Each scene shows the same named points in several views. A view is turned or mirrored, and shifted as a whole, has a little noise and may leave points out.

Scene 1
View 1
q288: [-.16 .23 .04 .06 .09 .05 -.14 .02 -.17 .06 -.06 .14 -.02 .04 .06 -.12 .12 .25 -.09 -.17 .00 -.03 .05 -.04 -.09 .12 -.06 -.09 .09 .06 .13 -.10 .05 -.05 .13 -.03]
q153: [-.25 .01 -.22 .05 .07 -.03 -.21 .04 -.14 .00 -.10 .03 -.17 .07 .17 -.22 .06 .25 .04 -.02 .04 -.05 .14 -.06 .08 .11 .06 .01 .05 -.17 -.01 .08 .14 -.08 .01 .06]
q307: [-.04 .04 -.36 .28 .26 -.01 -.33 .04 .00 .07 .04 -.17 -.09 .13 .05 .02 -.02 -.01 -.02 .12 .09 .13 -.02 -.17 .08 -.03 .12 .08 .03 .06 .11 .01 -.02 -.01 -.03 -.07]
q78: [.02 .41 -.01 .25 .27 .15 -.26 .00 .14 .22 .18 .01 .07 -.01 -.26 .17 .11 -.10 -.20 -.07 .05 .12 -.15 -.21 -.27 .17 -.15 -.18 -.03 .39 .34 -.26 -.18 .14 .09 -.32]
q715: [-.27 .33 .13 -.07 -.02 .09 -.11 .06 -.10 .13 -.06 .26 -.07 -.11 .07 -.25 .15 .40 -.12 -.19 -.01 -.24 .16 -.06 -.26 .38 -.15 -.27 -.03 -.04 -.04 -.15 .10 .00 .00 -.14]
q600: [.16 .27 -.13 .33 .30 .06 -.30 .08 .03 .09 .06 -.05 .03 .05 -.05 .08 -.05 .10 -.13 .02 .07 .05 -.07 -.13 -.10 .03 .06 -.04 .02 .27 .08 -.22 -.12 .00 .06 -.09]
q465: [.02 .12 -.20 .10 .09 .01 -.28 .12 .00 -.08 -.08 .11 -.17 -.04 .06 -.22 -.04 .38 .02 .04 .07 -.17 .14 .02 .05 .16 .07 -.08 -.07 -.03 -.08 -.04 .04 -.05 .10 .22]
q135: [-.18 .21 .00 .05 .05 .02 -.16 .08 -.20 .10 -.11 .13 -.07 -.01 .20 -.21 .06 .40 -.09 -.12 .01 -.15 .14 -.08 -.13 .20 .00 -.12 .05 -.08 -.12 -.10 .12 -.08 -.05 -.09]
q684: [.15 .28 -.08 .19 .20 .09 -.27 .09 .06 -.02 .01 .11 -.04 -.03 -.10 -.06 -.01 .26 -.09 -.02 .07 -.07 .01 -.02 -.07 .13 .01 -.13 -.05 .23 .09 -.20 -.09 .00 .16 .11]
q188: [.02 .38 .08 .12 .15 .11 -.20 .05 .01 .08 .02 .17 .01 -.05 -.11 -.04 .08 .22 -.14 -.12 .02 -.07 .00 -.05 -.21 .21 -.10 -.20 -.01 .24 .16 -.23 -.07 .03 .15 -.06]
q742: [-.13 .27 -.09 .04 .10 .13 -.26 .00 .21 .07 .12 .13 -.12 -.10 -.26 -.05 .15 .03 -.07 -.01 .04 -.05 .01 -.09 -.15 .32 -.17 -.22 -.15 .18 .29 -.08 -.07 .15 .14 -.08]
q169: [-.01 .46 .20 .02 .07 .15 -.14 .06 .00 .06 -.01 .31 .01 -.13 -.13 -.13 .13 .34 -.16 -.20 .00 -.17 .06 .00 -.28 .32 -.18 -.30 -.04 .24 .15 -.27 -.05 .03 .20 -.02]
q386: [-.15 .00 -.27 .09 .11 -.03 -.25 .03 -.07 -.04 -.07 .01 -.18 .09 .10 -.16 .04 .18 .05 .02 .05 .00 .10 -.04 .14 .05 .07 .04 .03 -.08 .08 .08 .08 -.06 .07 .13]
q892: [-.22 .37 .19 -.05 -.01 .07 -.10 .08 -.16 .14 -.09 .29 -.03 -.12 .12 -.25 .13 .46 -.14 -.21 -.02 -.25 .16 -.07 -.29 .37 -.14 -.27 .00 -.02 -.10 -.20 .10 -.02 -.03 -.17]
q633: [-.21 .20 -.01 .02 .04 .02 -.16 .05 -.16 .08 -.08 .14 -.09 -.01 .14 -.20 .09 .31 -.06 -.12 .01 -.12 .12 -.07 -.10 .21 -.04 -.12 .04 -.06 -.03 -.07 .11 -.05 .00 -.07]
View 2
q742: [.10 .17 -.27 .21 -.14 .06 .05 -.14 .08 -.25 .34 -.06 .27 .09 .00 -.21 -.19 -.03 .05 .06 -.01 -.12 -.19 -.28 .22 -.19 -.02 .14 -.08 .01 .13 -.08 -.08 .17 .17 -.03]
q169: [.01 .16 -.50 .33 -.27 -.02 .10 -.06 -.06 -.12 .15 -.06 .45 -.01 .14 -.17 -.27 .11 .11 .14 -.01 -.04 -.35 -.16 .05 .00 -.08 .07 -.15 .07 .06 .19 -.22 .20 .22 .14]
q715: [.06 -.02 -.40 .20 -.05 -.02 .07 .02 -.12 .05 .16 .13 .24 -.02 .25 -.10 -.29 .12 .22 .12 -.14 .01 -.11 -.07 -.06 -.10 .03 .15 -.26 .08 .05 .26 -.18 .31 .28 .21]
q892: [.04 .02 -.44 .25 -.10 -.04 .08 .05 -.16 .04 .10 .12 .29 -.06 .29 -.08 -.30 .14 .24 .14 -.13 .02 -.17 -.01 -.11 -.05 .00 .12 -.26 .10 .02 .32 -.22 .30 .30 .25]
q465: [-.06 .05 -.22 .20 -.16 .06 -.03 .02 .05 .19 .06 .00 .10 .11 .09 .05 -.09 .24 -.03 -.04 .03 .06 .12 .12 .20 -.03 -.08 -.01 -.20 -.14 .17 -.06 .01 -.04 .20 .13]
q307: [.13 .28 .03 .11 -.01 .21 .08 .07 .11 -.16 .11 -.09 -.13 .05 -.14 .00 .03 .02 .01 -.16 .11 -.05 .03 .22 .04 -.24 -.09 -.07 -.06 -.05 .09 -.39 -.02 -.01 .12 -.12]
q600: [.09 .41 -.13 .31 -.20 .13 .11 .05 .05 -.31 .10 -.12 .15 .02 -.05 -.04 -.05 -.06 .03 -.09 .11 -.09 -.23 .18 .00 -.08 -.18 -.08 -.05 -.01 .03 -.26 -.12 -.03 .21 -.06]
q135: [.05 .04 -.27 .16 -.01 .04 .06 .11 -.09 .12 .04 .10 .06 -.04 .19 .00 -.17 .17 .18 .01 -.07 .06 .00 .18 -.11 -.10 -.02 .03 -.25 .04 .04 .11 -.15 .19 .25 .18]
q288: [.08 .12 -.34 .15 -.04 .09 .13 .04 -.02 .03 .04 -.08 .11 -.07 .02 -.11 -.14 .20 .13 .04 .06 .01 -.17 .04 -.06 -.14 -.01 .00 -.16 .06 .08 .03 -.19 .18 .10 .06]
q386: [.04 .02 -.15 .03 .04 .15 .03 .04 .09 .19 .08 -.07 -.11 .04 -.07 -.03 -.02 .26 .00 -.07 .09 .05 .13 .10 .12 -.22 .02 -.01 -.16 -.07 .19 -.17 .00 .04 .05 .00]
q78: [.20 .47 -.22 .30 -.18 .11 .18 -.05 .04 -.58 .29 -.16 .29 -.01 -.08 -.23 -.15 -.21 .11 .01 .06 -.20 -.47 -.12 .00 -.19 -.13 .04 .03 .11 -.01 -.20 -.20 .17 .19 -.15]
q684: [-.02 .26 -.28 .32 -.27 .07 .05 -.01 .05 -.11 .09 -.12 .27 .06 .01 -.04 -.11 .10 -.02 -.02 .09 -.03 -.17 .06 .14 .00 -.16 -.04 -.10 -.06 .11 -.11 -.09 -.03 .19 .04]
q188: [.06 .25 -.37 .30 -.22 .04 .11 -.01 -.01 -.19 .13 -.10 .32 -.01 .05 -.14 -.19 .05 .09 .06 .05 -.06 -.30 -.05 .03 -.06 -.10 .02 -.11 .05 .04 .01 -.18 .13 .20 .05]
q633: [.05 .03 -.28 .13 .00 .06 .07 .07 -.06 .11 .08 .05 .06 -.03 .13 -.05 -.16 .17 .16 .03 -.04 .04 -.02 .08 -.06 -.14 .01 .05 -.22 .03 .07 .08 -.13 .20 .20 .13]
View 3
q135: [-.08 .15 .24 .10 .12 -.09 -.17 .16 -.10 .25 .10 -.01 .19 .09 -.08 .24 -.12 -.28 -.03 -.02 -.10 .09 -.05 .08 -.07 .03 .02 -.11 -.06 -.24 -.13 .06 -.07 .08 .14 .04]
q465: [.14 .25 .37 .00 .05 -.11 -.26 .24 -.12 .16 .04 -.03 .14 .09 .03 .13 -.23 -.10 -.09 .06 -.08 .27 -.16 -.10 .10 .25 .01 -.07 .10 -.27 -.16 .14 -.10 -.06 -.04 -.16]
q169: [-.10 .26 .29 .13 .17 .11 -.08 .14 -.30 .38 .07 .16 .16 -.31 .16 .27 -.09 -.18 -.08 .04 -.14 -.14 -.07 .18 .18 .16 -.19 -.28 -.15 -.21 -.37 -.07 -.02 .17 -.18 -.11]
q892: [-.17 .20 .22 .18 .30 -.03 -.09 .18 -.22 .42 .08 .07 .27 -.13 -.06 .31 -.07 -.25 -.06 -.01 -.15 -.04 .04 .21 -.10 .02 -.04 -.22 -.15 -.22 -.23 -.03 .01 .14 .16 .06]
q288: [-.05 .11 .24 .00 .02 .01 -.15 .12 -.07 .21 .02 .00 .07 .00 .00 .20 -.08 -.29 .02 -.05 -.14 .01 -.07 .13 .07 .03 -.11 -.15 -.09 -.24 -.19 .06 -.14 .12 -.15 -.07]
q307: [.12 -.03 .14 -.19 -.27 .01 -.44 .07 -.04 .01 .05 .01 -.18 .24 .07 .08 -.13 -.25 .11 -.06 .11 .20 -.32 -.12 .34 .10 -.03 -.01 .07 -.01 -.06 .07 -.23 .03 -.10 -.04]
q715: [-.14 .18 .19 .13 .34 .00 -.13 .19 -.23 .44 .01 .04 .24 -.19 -.04 .30 -.04 -.21 -.07 -.03 -.14 -.04 .06 .23 -.08 .03 -.05 -.23 -.14 -.19 -.22 -.05 -.02 .13 .11 .01]
q78: [-.07 .02 .04 -.07 -.15 .28 -.32 -.02 -.31 .27 .10 .26 -.18 -.24 .29 .21 -.03 -.24 .11 -.06 .11 -.21 -.31 .11 .55 .08 -.26 -.24 -.14 .14 -.33 -.20 -.14 .26 -.25 -.02]
q684: [.06 .23 .34 .03 -.08 .04 -.22 .12 -.21 .16 .11 .12 .05 -.06 .20 .16 -.18 -.17 -.05 .07 -.04 .06 -.25 -.06 .33 .25 -.13 -.15 .00 -.18 -.29 .01 -.08 .08 -.19 -.13]
q386: [.13 .07 .25 -.15 -.05 -.07 -.33 .18 .01 .08 -.05 -.13 -.01 .21 -.05 .10 -.15 -.19 .02 -.06 -.07 .28 -.13 -.04 .10 .12 .01 -.01 .10 -.23 -.06 .16 -.22 -.04 -.13 -.15]
q633: [-.05 .11 .21 .03 .12 -.06 -.21 .16 -.09 .25 .03 -.02 .14 .04 -.07 .21 -.09 -.24 -.01 -.05 -.11 .10 -.04 .10 -.03 .03 -.01 -.12 -.04 -.22 -.13 .06 -.11 .08 .04 -.01]
q153: [.08 .07 .21 -.10 .04 -.11 -.31 .19 .01 .13 -.05 -.14 .05 .21 -.12 .13 -.11 -.21 .01 -.07 -.10 .27 -.07 .01 -.02 .05 .05 -.02 .07 -.23 -.03 .15 -.19 -.03 .00 -.08]
q742: [.06 .11 .11 -.09 .15 .16 -.37 .15 -.30 .34 -.10 .08 -.05 -.28 .18 .17 -.06 -.04 .01 -.04 .01 .00 -.14 .14 .35 .17 -.13 -.20 -.02 .03 -.26 -.12 -.13 .08 -.20 -.17]
View 4
q600: [-.04 -.09 .22 -.04 .02 -.31 -.05 -.29 .05 -.31 .14 -.17 .06 .51 .11 .22 .10 -.09 .01 .24 -.24 -.05 -.15 -.04 .12 -.06 -.18 -.12 -.05 .06 .06 -.40 .25 -.11 -.31 .10]
q169: [.12 -.08 .45 -.14 .10 .00 -.08 -.24 -.17 -.37 .12 -.25 .20 -.01 -.22 .38 .00 -.30 .06 .05 -.25 -.18 .02 .00 .42 .01 -.12 .02 -.16 .10 .04 -.39 -.01 -.18 -.15 -.06]
q742: [.16 -.11 .22 -.08 .06 -.12 -.03 -.41 -.11 -.46 .10 -.06 .08 .16 -.12 .47 .01 -.19 -.02 .20 .03 -.32 .04 .13 .18 -.03 -.12 .00 .09 -.02 .10 -.34 .12 -.19 -.18 .06]
q715: [.27 -.12 .31 -.21 -.01 .01 -.17 .00 -.14 -.23 .08 -.19 .07 -.17 -.30 .14 -.02 -.19 .10 -.03 -.10 -.27 .13 -.14 .39 .01 .05 .10 -.11 .06 .10 -.29 .10 -.12 -.03 -.03]
q188: [.09 -.10 .34 -.13 .06 -.10 -.08 -.25 -.10 -.34 .13 -.19 .14 .15 -.11 .29 .03 -.20 .02 .12 -.19 -.15 -.06 -.01 .31 -.01 -.12 -.03 -.09 .08 .06 -.37 .08 -.17 -.18 .02]
q386: [.26 -.11 .00 -.11 -.06 -.21 -.15 -.16 .04 -.05 -.06 .03 .07 .33 .13 .03 .11 -.07 .09 .10 -.02 -.17 -.15 -.03 -.02 .04 .08 -.06 .07 .01 .13 -.01 -.03 -.03 -.08 .20]
q633: [.24 -.13 .18 -.19 -.04 -.11 -.17 -.01 -.04 -.12 .05 -.11 .06 .03 -.11 .02 .04 -.10 .08 .03 -.09 -.19 -.02 -.14 .23 .02 .06 .01 -.05 .06 .10 -.18 .08 -.09 -.06 .07]
q307: [.08 -.12 -.01 -.06 -.06 -.38 -.08 -.25 .12 -.18 .07 .01 -.03 .55 .22 .05 .13 .04 -.02 .26 -.03 -.11 -.19 -.03 -.08 -.04 -.07 -.15 .11 -.01 .11 -.19 .24 -.08 -.23 .23]
q135: [.23 -.12 .19 -.18 -.06 -.12 -.20 .07 -.02 -.08 .04 -.16 .05 .05 -.12 -.03 .06 -.10 .12 -.02 -.16 -.16 .02 -.21 .26 .01 .08 .03 -.11 .07 .10 -.20 .13 -.04 -.07 .04]
q465: [.24 -.03 .11 -.02 -.07 -.14 -.17 -.14 .00 -.04 -.15 -.10 .11 .33 .04 .18 .13 -.24 .22 .01 -.20 -.17 -.02 -.04 .09 .06 .10 .05 -.03 -.02 .16 -.08 -.04 .09 -.14 .07]
q684: [.07 -.05 .26 -.01 .04 -.17 -.07 -.29 -.03 -.25 .02 -.17 .15 .39 .03 .33 .10 -.24 .11 .12 -.28 -.11 -.09 .02 .17 .00 -.10 -.04 -.07 .04 .09 -.31 .03 -.04 -.25 .05]
q153: [.29 -.12 .01 -.15 -.09 -.17 -.19 -.04 .03 -.01 -.05 .01 .05 .19 .05 -.06 .09 -.05 .09 .03 -.01 -.20 -.10 -.10 .05 .04 .13 -.02 .05 .01 .14 -.02 .02 -.02 -.04 .18]
q78: [-.08 -.15 .34 -.11 .11 -.26 .03 -.45 -.06 -.59 .32 -.16 .04 .32 -.06 .41 .00 -.06 -.17 .35 -.08 -.17 -.10 .07 .24 -.12 -.32 -.14 .01 .07 .01 -.58 .35 -.33 -.31 .08]
View 5
q684: [-.03 -.15 .11 .07 .11 .00 -.06 .09 -.06 .13 -.03 -.21 .01 -.02 -.06 -.10 -.09 .20 .16 -.05 .06 -.02 -.01 .08 .17 .12 .07 -.13 -.05 -.13 -.03 .15 .28 -.11 -.12 .08]
q153: [.03 .07 .07 .04 .13 .23 .07 -.32 .02 .11 .06 -.06 -.19 -.01 -.21 -.23 -.10 -.06 .03 -.11 -.07 .11 -.07 .02 -.06 -.20 .00 .17 -.06 -.09 -.07 .10 .01 -.01 -.20 -.14]
q78: [.16 -.07 .11 -.10 -.08 -.36 .07 .14 .09 .07 -.01 -.13 .38 -.05 .17 .11 -.07 .42 .08 -.01 .00 -.07 -.17 .15 .08 .14 .10 -.30 .00 .11 .21 .18 .26 .02 .20 .15]
q386: [.04 -.02 .11 .07 .17 .15 -.04 -.26 .01 .09 .06 -.03 -.18 -.05 -.20 -.17 -.08 .00 .13 -.12 -.05 .10 -.07 -.06 -.02 -.12 .08 .20 -.02 -.08 -.06 .18 -.01 -.03 -.19 -.11]
q600: [.11 -.05 .08 -.06 .05 -.11 -.04 .01 .04 .06 .02 -.19 .12 -.09 .04 -.10 -.06 .36 .19 -.01 -.12 .07 -.07 .00 .09 .12 .18 -.18 .06 -.11 -.02 .25 .31 -.05 -.02 .06]
q288: [.10 -.02 .15 .11 .09 .12 .12 -.06 .02 .19 .00 -.28 -.01 .00 -.08 -.18 -.11 -.03 -.03 -.08 .01 .04 -.13 .25 .07 -.14 -.09 -.15 -.06 -.01 .00 .10 .09 -.04 -.14 -.01]
q892: [-.04 .07 .00 .02 -.03 .24 .36 -.07 -.01 .27 -.07 -.33 .00 .12 -.06 -.26 -.17 -.01 -.24 -.01 .12 -.04 -.07 .41 .05 -.16 -.27 -.23 -.24 -.07 .01 -.16 .24 -.08 -.11 .05]
q633: [.03 .07 .05 .03 .05 .20 .20 -.19 .01 .18 .00 -.20 -.08 .04 -.12 -.23 -.13 -.03 -.09 -.07 .01 .04 -.09 .21 -.01 -.17 -.11 -.05 -.13 -.05 -.03 .01 .12 -.05 -.14 -.04]
q742: [-.05 -.09 .08 .01 -.02 -.16 .04 .04 -.02 .11 -.04 .02 .14 .05 -.03 .11 -.11 .19 .03 -.07 .21 -.15 -.10 .14 .07 .07 -.01 -.01 -.20 .07 .22 .03 .14 -.02 .08 .09]
q169: [-.04 -.13 .12 .12 .01 .01 .14 .19 -.06 .24 -.10 -.34 .13 .08 .00 -.06 -.14 .06 -.08 -.04 .22 -.12 -.09 .40 .21 .02 -.17 -.31 -.21 .01 .09 -.02 .26 -.11 -.06 .15]
q307: [.14 .03 .07 -.10 .10 -.05 -.06 -.25 .08 -.01 .10 .03 -.01 -.11 -.07 -.12 -.03 .27 .23 -.07 -.20 .14 -.09 -.18 -.05 .00 .25 .10 .11 -.09 -.03 .29 .12 .02 -.04 -.08]
q135: [.02 .09 .01 .01 .05 .26 .24 -.19 .02 .19 -.01 -.26 -.10 .04 -.11 -.30 -.12 .00 -.10 -.03 -.02 .07 -.06 .21 .00 -.17 -.12 -.09 -.11 -.12 -.08 -.02 .19 -.06 -.17 -.05]
q715: [-.06 .05 .01 .03 -.03 .20 .32 -.09 -.01 .25 -.07 -.24 -.01 .13 -.08 -.20 -.16 -.04 -.22 -.03 .15 -.06 -.08 .38 .03 -.15 -.25 -.16 -.27 -.03 .06 -.16 .19 -.07 -.09 .04]
q188: [.04 -.10 .11 .06 .03 -.05 .09 .11 -.01 .16 -.05 -.26 .13 .01 .01 -.06 -.11 .16 .02 -.04 .09 -.05 -.09 .24 .14 .04 -.04 -.25 -.09 -.01 .07 .09 .25 -.07 -.03 .11]
View 6
q715: [-.38 .07 .24 .24 -.22 .15 -.17 -.05 .14 -.09 -.01 .18 -.24 -.05 .05 -.05 .02 .04 .17 -.02 .08 .20 .15 -.07 -.22 -.12 -.06 -.41 -.38 -.08 -.44 .34 -.20 .11 -.06 -.09]
q633: [-.32 .02 .15 .17 -.11 .12 -.09 .00 .05 .03 -.06 .13 -.30 -.01 .07 -.04 -.03 .11 .19 -.12 .10 .12 .04 .04 -.13 -.09 -.03 -.22 -.18 -.13 -.30 .26 -.09 .08 -.02 -.05]
q684: [-.11 .08 .07 .08 -.24 .18 -.03 -.15 .32 -.03 -.30 .11 -.31 .13 .12 -.25 .11 .18 .15 .08 .23 .01 -.17 .14 -.09 -.17 -.24 -.22 -.02 .13 -.14 .15 -.13 .06 .05 -.14]
q892: [-.42 .06 .27 .25 -.19 .13 -.14 -.11 .14 -.08 -.06 .18 -.26 -.03 .08 -.06 .01 .05 .19 -.04 .04 .19 .18 -.06 -.28 -.10 -.03 -.48 -.37 -.10 -.47 .36 -.23 .09 -.02 -.08]
q742: [-.05 .09 .02 .12 -.36 .27 -.16 .05 .29 -.06 -.15 .11 -.18 -.02 -.04 -.08 .19 .07 .19 .29 .22 .07 -.08 -.05 .04 -.28 -.33 -.17 -.29 .13 -.26 .02 -.07 .14 -.07 -.10]
q135: [-.33 .01 .21 .19 -.09 .09 -.08 -.05 .04 .06 -.09 .13 -.32 .03 .11 -.05 -.09 .13 .22 -.17 .07 .15 .07 .06 -.15 -.06 .01 -.30 -.16 -.15 -.32 .30 -.11 .07 .04 -.06]
q188: [-.20 .10 .08 .14 -.25 .22 -.02 -.15 .31 -.10 -.31 .10 -.23 .05 .05 -.13 .19 .10 .18 .19 .14 -.02 -.01 .04 -.16 -.21 -.21 -.34 -.20 .08 -.26 .12 -.16 .04 .02 -.09]
q600: [.01 .02 .04 .09 -.20 .18 .02 -.14 .29 .07 -.50 .01 -.29 .15 .12 -.09 .11 .19 .30 .15 .15 -.10 -.10 .18 -.01 -.22 -.23 -.24 .05 .05 -.12 -.02 .00 .02 .19 -.06]
q465: [-.18 .05 .13 .10 -.16 .11 -.13 -.03 .13 .07 -.04 .18 -.38 .12 .14 -.26 -.09 .21 .11 -.20 .26 .17 -.22 .16 -.04 -.05 -.14 -.08 .01 .03 -.15 .29 -.09 .12 -.02 -.17]
q288: [-.34 .05 .05 .14 -.08 .18 .03 -.05 .10 -.04 -.17 .11 -.28 -.02 .02 -.06 .08 .12 .18 -.01 .11 -.03 -.01 .06 -.16 -.13 -.05 -.21 -.16 -.07 -.22 .18 -.09 .02 -.04 -.02]
q386: [-.16 -.01 .01 .08 -.06 .14 -.05 .10 -.02 .14 -.04 .10 -.35 .03 .06 -.10 -.07 .19 .17 -.19 .22 .05 -.19 .16 .07 -.08 -.06 .08 .04 -.06 -.07 .15 .04 .08 -.05 -.05]
q153: [-.25 -.03 .07 .12 -.04 .11 -.09 .10 -.07 .14 .01 .13 -.35 .00 .07 -.05 -.12 .16 .19 -.23 .17 .11 -.10 .11 .02 -.06 .01 .01 -.03 -.14 -.16 .21 .02 .09 -.05 -.04]
q169: [-.31 .15 .14 .18 -.31 .23 -.08 -.18 .37 -.21 -.19 .16 -.20 -.01 .03 -.18 .20 .06 .12 .21 .13 .06 .04 -.05 -.28 -.20 -.22 -.45 -.36 .11 -.37 .25 -.28 .07 -.06 -.13]
q307: [.05 -.06 -.02 .06 -.10 .16 -.02 .07 .07 .23 -.34 .00 -.33 .10 .09 .01 -.01 .21 .32 -.02 .18 -.06 -.16 .19 .18 -.18 -.14 .03 .13 -.07 -.04 -.07 .15 .06 .15 -.01]
q78: [.02 .06 -.02 .11 -.33 .30 -.01 -.09 .40 -.06 -.56 -.03 -.14 .03 -.01 .04 .33 .08 .33 .48 .11 -.17 .03 .01 -.01 -.36 -.33 -.34 -.22 .09 -.24 -.18 -.02 .02 .14 -.02]

In a view up to two points have been moved. Name them for each view, in the order of its rows, or write none.
view 1: none
view 2: q892, q386
view 3: q715
view 4: q188
view 5: q288
view 6: q169
